A landscape with many valleys, sampled at points; each row gives a point and its height.
From any point a ball takes the steepest step (drop divided by distance) to one of its 2 nearest points. It stops when none of these is lower. Distance is the straight distance between rows; heights are no part of it.
gaku height 283: 31  -41  7  9  -27  20  2  -11  0  7  23  16  0  -37  -6  -16  12  8  -17  1
Vosur height 265: -7  1  -15  30  -12  -15  12  9  9  -30  14  -19  1  11  -14  18  1  21  -11  5
legev height 382: -4  -10  14  -11  -19  18  -9  10  -15  9  12  26  9  -23  5  -11  -16  -13  -6  22
denep height 601: -11  -9  -23  10  16  24  -11  -18  11  -15  -6  11  -3  12  -4  10  -16  7  14  -11
mutir height 259: 5  22  3  14  2  9  -8  -3  1  -1  8  -11  16  16  3  -17  17  30  33  15
tud height 611: -46  14  25  -1  -13  0  -4  31  1  18  24  -4  11  4  7  14  -8  -11  28  23
Sofi height 207: 8  -6  -17  28  -4  -10  6  3  -1  -23  12  -22  -4  3  -5  -1  18  36  -17  -7
mekip height 490: 42  10  15  -20  0  0  2  -11  -5  26  -9  17  1  -7  17  -32  18  -14  -11  7
fugu height 568: -14  12  14  13  4  12  -7  6  6  -12  1  16  0  1  12  -3  -10  32  32  30
Sifa height 165: 30  -8  -2  12  2  -10  5  0  16  -21  -15  0  -4  -16  7  -6  18  46  -15  13
daduv height 554: -3  19  2  -32  26  -18  17  0  6  19  -17  -9  -7  13  4  -18  -8  -47  -17  -19
mizit height 667: 22  -5  -18  -7  11  -24  -3  21  4  -16  -16  -3  -22  -8  -11  34  0  24  14  -32
Kofu height 250: -4  -1  11  -8  -14  16  -3  -9  -15  28  21  -5  -10  4  -9  -5  4  -22  11  -8
gov height 555: 7  3  7  -4  -5  12  -10  5  7  -9  -1  26  -3  -17  22  -14  -15  18  18  37
lugal height 718: -21  6  -6  5  26  14  -4  -18  -18  8  -20  -18  -9  29  -19  -12  5  -24  19  -40
lan height 477: 15  -11  -25  -17  12  -28  -10  7  -3  -12  -14  -9  4  -2  -8  31  -6  -3  -22  -33
vegun height 530: -30  11  6  0  -2  -6  3  -1  -8  8  13  -28  3  19  -4  8  4  -20  -6  1
Rofip height 149: 26  -3  -8  8  -14  -5  1  5  -6  1  17  -18  -8  -14  -9  3  24  26  -12  1
val height 192: -13  13  17  4  -1  11  -6  -6  -7  6  12  -5  19  15  8  -23  7  -11  11  26
simol height 376: -19  -20  -25  25  -21  18  7  -5  13  -27  20  28  12  -10  -13  34  -18  4  -2  3
Puden height 579: -48  18  13  16  11  0  -15  14  -4  -2  15  -20  35  29  -2  22  9  1  28  13
delu height 300: 7  27  15  -12  -4  -27  18  28  16  11  8  -12  -13  6  16  -5  -4  14  16  15
gufuz height 406: 17  -19  7  -4  -11  -5  10  -6  -2  8  11  -13  -17  -7  -6  6  -1  -11  -27  -19
Kuvak height 548: -43  18  14  15  9  -4  0  1  -10  8  8  -32  14  36  1  -5  19  -23  15  -6
luv height 463: 37  -14  -12  -12  15  -4  -12  -13  -9  11  -17  5  -8  -6  -11  19  14  -4  -15  -50
Bege height 325: -18  -17  -22  38  -14  9  12  -3  13  -36  11  5  -3  1  -13  24  -6  21  -8  6
Senu height 316: 32  -34  13  5  -8  18  -1  -35  -3  3  -1  18  -11  -25  -5  -23  26  -1  -26  -8
nepok height 651: 35  -8  -14  8  2  -10  -7  4  14  -7  -9  -1  -17  -10  0  21  8  40  11  -15
Rulur height 458: 32  -25  8  -2  -4  19  -8  -7  7  -6  -14  35  3  -24  8  -28  3  12  -16  10
Nog height 593: -51  5  18  14  -11  18  -15  11  5  9  26  -12  17  20  0  22  7  -4  34  10
mukim height 484: -7  12  -11  -12  23  -24  -14  4  4  -18  -31  1  -2  -4  3  21  -26  8  2  15
Zegat height 476: 43  -1  13  -11  -4  4  -9  -11  2  10  -19  18  -4  -11  25  -31  10  18  -4  13
Bazo height 356: 9  -19  -30  27  -13  24  -1  -17  1  -23  25  11  21  -21  -14  11  12  21  -7  5
nofi height 621: -39  29  14  -6  20  -13  10  16  8  0  -17  -27  -3  32  14  -11  -10  -3  17  2
seb height 440: 13  -30  17  0  -13  27  -1  -4  4  -8  2  32  -3  -14  16  -27  -22  6  -9  23
vopo height 427: -36  -3  -15  14  -15  11  -4  11  1  -10  17  10  15  -2  -17  39  -15  -5  -5  11
Nagi height 615: 4  4  -16  6  17  3  -6  -16  0  -14  -26  -2  2  16  -4  -1  -6  10  9  -19
naf height 191: -12  -10  17  26  -12  34  -3  -19  -9  -3  30  13  19  5  -7  -25  10  2  18  23
Tefur height 295: -33  -8  20  -6  -12  26  -6  -17  -18  22  26  3  6  -10  -7  -2  0  -40  7  5
beso height 635: 22  -16  -15  -14  -5  5  -17  7  5  -2  -5  20  -3  -28  4  31  -12  5  10  9
nif height 337: -36  8  11  -17  -17  7  17  28  6  26  -2  -1  -20  -6  9  15  -25  -35  -3  2
fivak height 385: 41  0  7  -10  2  -21  14  -2  -2  14  -8  -13  -19  3  5  -12  22  1  -27  -21
mami height 410: 53  4  2  -8  17  -25  7  5  3  -1  -27  -5  -21  6  11  -17  26  17  -7  -31
povaf height 140: -10  -22  4  -8  -35  8  4  7  1  7  15  17  -10  -21  -7  18  -19  -33  -28  8
tisit height 468: -45  1  1  -1  -16  2  -2  15  -4  -6  11  -5  9  3  -4  25  -18  -27  -17  17
vabu height 478: 32  4  -8  -9  4  -22  1  -12  -10  9  -17  -10  14  1  8  -28  28  -14  -33  5
saf height 501: -1  -19  -8  -11  0  13  -7  -15  -9  16  -6  0  -18  -13  -19  22  -9  -33  -1  -34
Gori height 226: -17  30  16  -23  -14  -25  21  38  18  29  21  -14  0  -3  17  3  -8  -9  13  20
gimi height 536: 8  7  14  -16  -9  -7  1  13  3  -5  -12  11  2  -14  20  -11  -11  8  -8  31
Veruz height 607: -38  20  7  -5  26  -11  15  1  0  7  -18  -20  -2  34  11  -26  -6  -29  0  -1
lupu height 496: 13  21  -7  -11  18  -20  -1  -8  -11  1  -22  -6  12  15  4  -25  10  -9  -12  13
vate height 563: -36  33  -2  1  23  -5  -17  11  -16  7  5  -29  30  33  -7  1  11  -8  25  -3
Musu height 617: -6  -9  -17  -8  -5  21  -11  -10  3  0  3  9  1  -11  -8  26  -17  -3  13  -6
Gufar height 289: 1  -15  -4  22  -24  23  -2  3  2  -9  27  19  1  -19  -3  -1  0  31  9  19
vodo height 247: -38  -17  19  -5  -33  17  20  12  8  10  8  18  -18  -6  -1  12  -26  -31  -12  9
Butok height 204: 6  4  0  0  -7  1  -4  -5  -16  16  16  -14  2  -5  -5  -1  18  0  -3  -4
fipa height 575: -2  19  12  -19  3  -10  16  -5  -3  17  -6  -5  -1  4  13  -33  0  -44  -22  8
Zotus height 507: 44  12  6  -32  4  -23  8  -6  6  28  0  4  3  -7  14  -29  19  -35  -20  -6
dizog height 639: 28  -13  -12  3  11  11  1  -9  18  -14  -23  12  -16  3  5  7  -2  33  18  -14
vinav height 524: 23  -20  7  -17  2  15  0  -30  -4  17  -5  14  -24  -3  -7  7  -1  -28  -13  -27
tep height 698: -16  6  -26  -6  41  -24  -5  20  -18  -19  -36  -6  -14  19  -14  -9  -12  13  15  -45
ler height 343: 28  -20  21  -5  -18  4  11  -20  -4  17  3  13  -13  -15  -1  -31  20  -20  -26  3
mil height 528: 33  -2  3  -33  -10  -18  2  0  0  26  3  6  1  -16  2  2  5  -24  -27  -14
pitaz height 326: -1  -16  -15  31  -19  36  -5  -9  -3  -7  40  19  27  -26  -14  4  8  13  14  8
Pinil height 251: 12  -15  -18  29  -12  2  -6  2  22  -20  19  10  10  -24  -3  -3  12  49  10  17
tova height 415: 21  -25  18  -8  -26  21  -9  16  -8  5  9  39  8  -41  8  -25  -23  7  -11  21
Far height 308: -35  18  22  -26  -18  -2  22  30  16  35  23  -8  -5  2  17  -4  -15  -33  12  7
Tomil height 234: 13  -27  3  4  -38  18  7  2  -6  1  22  17  -5  -27  -5  7  -4  -3  -22  8
Nipi height 418: 28  -21  -26  13  20  8  -9  -22  3  -19  -12  4  -4  -2  -25  18  15  18  -1  -34
milu height 531: -10  7  -10  -33  21  -25  -1  6  -5  8  -21  -10  -1  9  6  4  -18  -29  -2  -25
lamus height 213: 16  -6  9  15  -4  -3  13  1  0  -6  -1  -2  -6  -4  6  -25  8  24  -14  19
sego height 684: 5  8  -16  -15  33  -34  -9  27  -6  -18  -30  -8  -15  3  -11  17  -16  21  14  -40
Bemev height 374: -36  12  -6  28  -2  2  6  15  13  -25  10  -10  6  11  -6  41  -10  26  20  13
toze height 290: 4  16  4  26  -5  3  -2  13  6  -7  16  -19  8  -2  4  7  10  41  31  18
bazim height 435: 53  0  4  -23  22  -46  13  4  8  7  -38  0  -5  7  10  -3  13  4  -19  -33
bip height 443: 11  0  -10  -11  -3  -27  4  6  -8  3  -6  -18  -9  -2  -12  22  0  -13  -31  -21
bal height 227: 0  11  20  4  -13  6  -11  -5  -7  -4  17  4  12  0  10  -34  10  16  19  24
pegub height 590: -40  17  8  2  21  16  -16  -8  -5  4  -11  -3  22  32  3  -1  -9  -12  25  7
taz height 460: 32  1  -12  -1  9  -13  -10  -28  -22  4  -16  -7  9  5  -12  -17  26  -17  -23  -18
Vipin height 232: -19  -3  1  34  -5  32  6  -21  4  -3  28  -5  11  12  -13  -7  13  9  23  0
raz height 583: -24  8  6  9  4  20  -4  -4  4  -5  -5  -3  -4  19  4  -1  -10  7  22  13
Movur height 145: -40  -4  23  7  -2  28  -9  -15  -5  -5  24  5  26  12  7  -10  -5  -11  16  28
laz height 515: 4  25  10  -16  10  -25  9  -3  7  -12  -14  2  5  7  17  -16  -5  -6  -15  28
Fanit height 592: -27  18  21  -3  7  -5  13  -7  -5  18  2  -18  11  27  6  -30  6  -38  -16  7
Zeg height 373: 16  -18  17  -12  -23  4  16  -7  2  20  16  3  -26  -11  2  -13  2  -17  -11  1
zopir height 342: -26  -10  23  -1  -28  35  0  3  -12  17  30  24  3  -19  -3  -1  -21  -23  6  13
midum height 505: -34  19  -5  -17  1  -13  4  14  0  9  2  -15  4  7  8  5  -12  -33  -15  8
zef height 475: 12  -9  -11  -10  8  -10  -1  -5  -14  15  -12  -14  -14  -2  -19  19  0  -23  -16  -48
suse height 708: -28  11  -15  -2  31  -4  -4  6  -20  -6  -24  -15  -8  25  -18  -7  -8  -1  24  -50
Nesed height 349: 24  19  4  -16  1  -23  20  10  11  17  -5  -15  -19  4  11  -17  -2  3  -2  -10
didir height 414: -26  3  -10  14  3  -11  -8  14  9  -25  -5  0  0  3  -2  29  -16  15  4  25
timuz height 389: 13  -18  -41  31  11  10  1  -22  6  -23  5  3  8  0  -14  10  10  29  -8  -12
ranok height 627: 28  -2  -15  -2  25  0  -7  -16  2  -3  -42  11  -15  11  1  -3  -2  12  21  -24
Pusav height 442: 37  -13  -9  -1  14  -6  -5  -21  -9  -9  -15  -3  -3  2  -14  0  17  2  -12  -24
Pimi height 452: -26  18  3  -5  11  -32  -1  24  9  -19  -18  1  -6  -8  9  31  -26  10  0  31
tun height 506: 7  9  -20  -25  29  -27  -6  9  -2  -6  -31  -1  -4  0  2  26  -12  -7  -11  -12
Bupu height 328: -8  11  -10  28  4  -4  6  12  13  -22  7  -11  -5  1  -3  27  -2  47  29  6
Gosu height 211: 20  -17  -11  23  -8  16  0  -15  24  -25  -3  21  6  -15  11  -16  13  45  -12  24
gilaz height 577: -20  37  5  -5  18  -8  -17  1  -15  0  -15  -13  29  24  6  -7  2  -6  25  16

For each start below, name the point where the ball stops.
Nipi | Sifa
Veruz | bip
suse | denep
Zotus | Rofip
mukim | Movur
fugu | Pusav
vate | Rofip
mil | povaf

Write out the way that a ball takes from each point below.
vinav | gufuz, Zeg, ler, Senu, gaku, Tomil, povaf
raz | fugu, gov, gimi, laz, lupu, vabu, taz, Pusav
gilaz | vate, Kuvak, vegun, midum, tisit, vopo, simol, Bege, Vosur, Sofi, Rofip
